Each row is a point on a landscape with many valleys, with its height.
A ball rolls from a point to the lowest of its 3 nearest points, and stops where none of them is lower. Distance is the straight distance between rows; heights are no part of it.
K_702 (h 325): [105  66  93  75 138 140 135 137 186]
K_224 (h 77): [124 112  79  79  93 165  69 121 156]
K_960 (h 43): [ 78 161 115 115 128 126 135 125 156]
K_839 (h 468): [139 169 172 168 154  97 173 132  90]
K_936 (h 318): [125  75 138 124 151 142 136 122 177]
K_403 (h 373): [ 87 144  69  87 151 136 100 156 188]
K_458 (h 475): [ 96 150 154 131 108 124 145 117 126]
K_184 (h 228): [ 92 107 155 173 131  90 154 124  92]
K_791 (h 281): [163 186 142 187 203 102 163 128 129]
K_387 (h 112): [182 156 140 165 177 134 130 125 125]
K_209 (h 388): [ 96 144  75  88 123 141  99 143 170]
K_157 (h 280): [132  71 120  98 120 161  97 109 162]
K_856 (h 229): [127 145 167 133  98 123 137 120  98]
K_374 (h 211): [156 139 156 137 131 151 102 111 132]
K_731 (h 307): [136  70 137 107 139 149 134 121 168]
K_144 (h 306): [180  94 148 139 162 143 120 116 142]
K_905 (h 47): [ 93 137  94  88  70 131 123 137 117]
K_931 (h 148): [140 161 155 174 191 122 143 126 156]
K_708 (h 446): [107 145 126 127 136 147 113 111 168]
K_495 (h 114): [191 162 122 172 184 122 141 120 109]
K_139 (h 167): [180 164 160 137 119 135 119 119  83]
K_73 (h 187): [ 71  87 103 162 108 103 131 131 103]
K_764 (h 54): [ 80 114  90 102  76 120 135 140 109]
K_456 (h 265): [122 145 139 115  92 144 117 110 131]
K_795 (h 256): [111 141 143 121  84 133 127 118 104]
K_985 (h 82): [132 106 162 154  96 106 142 126  73]
K_614 (h 53): [113 136  95  80  59 142 110 127 114]
K_461 (h 319): [ 91  97  76  95 160 143 114 139 195]
K_150 (h 337): [106 164 146 146 156 123 137 118 164]
K_918 (h 100): [120 161 155 137 140 134 122 115 145]
K_356 (h 330): [110 124 114 114 134 147 100 108 175]
K_509 (h 360): [185 182 141 156 147 115 150 121  69]
K_621 (h 157): [152 138 151 160 175 135 125 119 151]
K_821 (h 171): [ 75  87  65 116 107  98 112 193 112]
K_700 (h 333): [119 113 148 144 168 138 126 117 180]
K_34 (h 338): [102 113 102 113 143 147 107 117 183]
K_692 (h 76): [ 91 136  73  70  74 127 115 169 123]
K_190 (h 370): [ 84 151  86 106 148 133 111 131 181]
K_914 (h 449): [146 157 172 153 131 105 156 127  85]
K_436 (h 275): [ 87 114 146 145 106 106 149 128 101]
K_233 (h 239): [114 132 141 108  68 136 120 116 100]
K_313 (h 377): [127 167 168 151 140 115 151 127 112]
K_668 (h 131): [202 106 125 156 188 120 154 125 125]
K_670 (h 312): [192 157 146 152 119 107 148 121  40]
K_58 (h 195): [120 102 155 211 153  89 127 123  75]
K_365 (h 234): [142 160 159 148 142 134 130 120 135]
K_984 (h 270): [136 122 132 111 103 157  85 107 145]
K_955 (h 133): [213 102 124 153 179 128 151 121 109]
K_808 (h 65): [108 141  83  80  85 150  93 130 143]
K_827 (h 188): [ 82 103  72  84  85 104 112 204 116]
K_703 (h 642): [ 67 139 106 110 108 108 151 137 128]
K_910 (h 158): [124 134 122  98  61 152  99 115 113]
K_340 (h 166): [ 82 139  93  96  91 124 126 144 129]
K_701 (h 259): [191 167 149 142 111 122 131 124  58]
K_651 (h 242): [157 142 155 126  99 156  97 108 122]
K_857 (h 277): [131  97 120 114 122 159  97 106 162]
K_413 (h 342): [137 136 166 182 164  78 180 138  69]
K_394 (h 303): [ 95 146 122 106  97 128 130 123 134]
K_885 (h 300): [110  86  91  95 136 151 101 117 177]
K_245 (h 230): [ 76 156  78  80 118 112 129 172 156]
K_716 (h 207): [167 181 149 174 182 118 152 127 120]
K_185 (h 186): [112  99 154 191 126  98 134 122  84]
K_293 (h 115): [193 152 147 146 146 140 108 115 108]
K_268 (h 316): [179  77 152 128 160 131 153 137 140]
K_385 (h 99): [202 156 132 156 167 132 124 120 106]
K_494 (h 66): [ 90  99 118 131  77 113 132 129  96]
K_767 (h 182): [164 154 161 150 157 137 118 118 130]
K_147 (h 289): [153  90 143 127 142 152 106 114 155]
K_406 (h 70): [156 141 167 139  89 116 139 127  64]
K_987 (h 336): [110  70 121  64 115 147 158 139 180]
K_227 (h 132): [169 149 147 175 195 124 141 126 145]
K_19 (h 321): [164  69 160 104 143 142 157 134 152]
K_238 (h 88): [162 120 157 172 125  91 153 136  43]
K_363 (h 334): [126  53 116  70 120 153 136 126 173]
K_462 (h 102): [ 73  97  83 117  96 101 129 161 108]
K_183 (h 86): [ 77 158  89  90 105 119 123 147 146]

Where does a ball stop that starts at each point below?
K_458 => K_406
K_795 => K_406
K_436 => K_905
K_461 => K_385
K_621 => K_385
K_984 => K_385
K_931 => K_385
K_73 => K_905
K_224 => K_905
K_462 => K_905
K_670 => K_406
K_313 => K_918
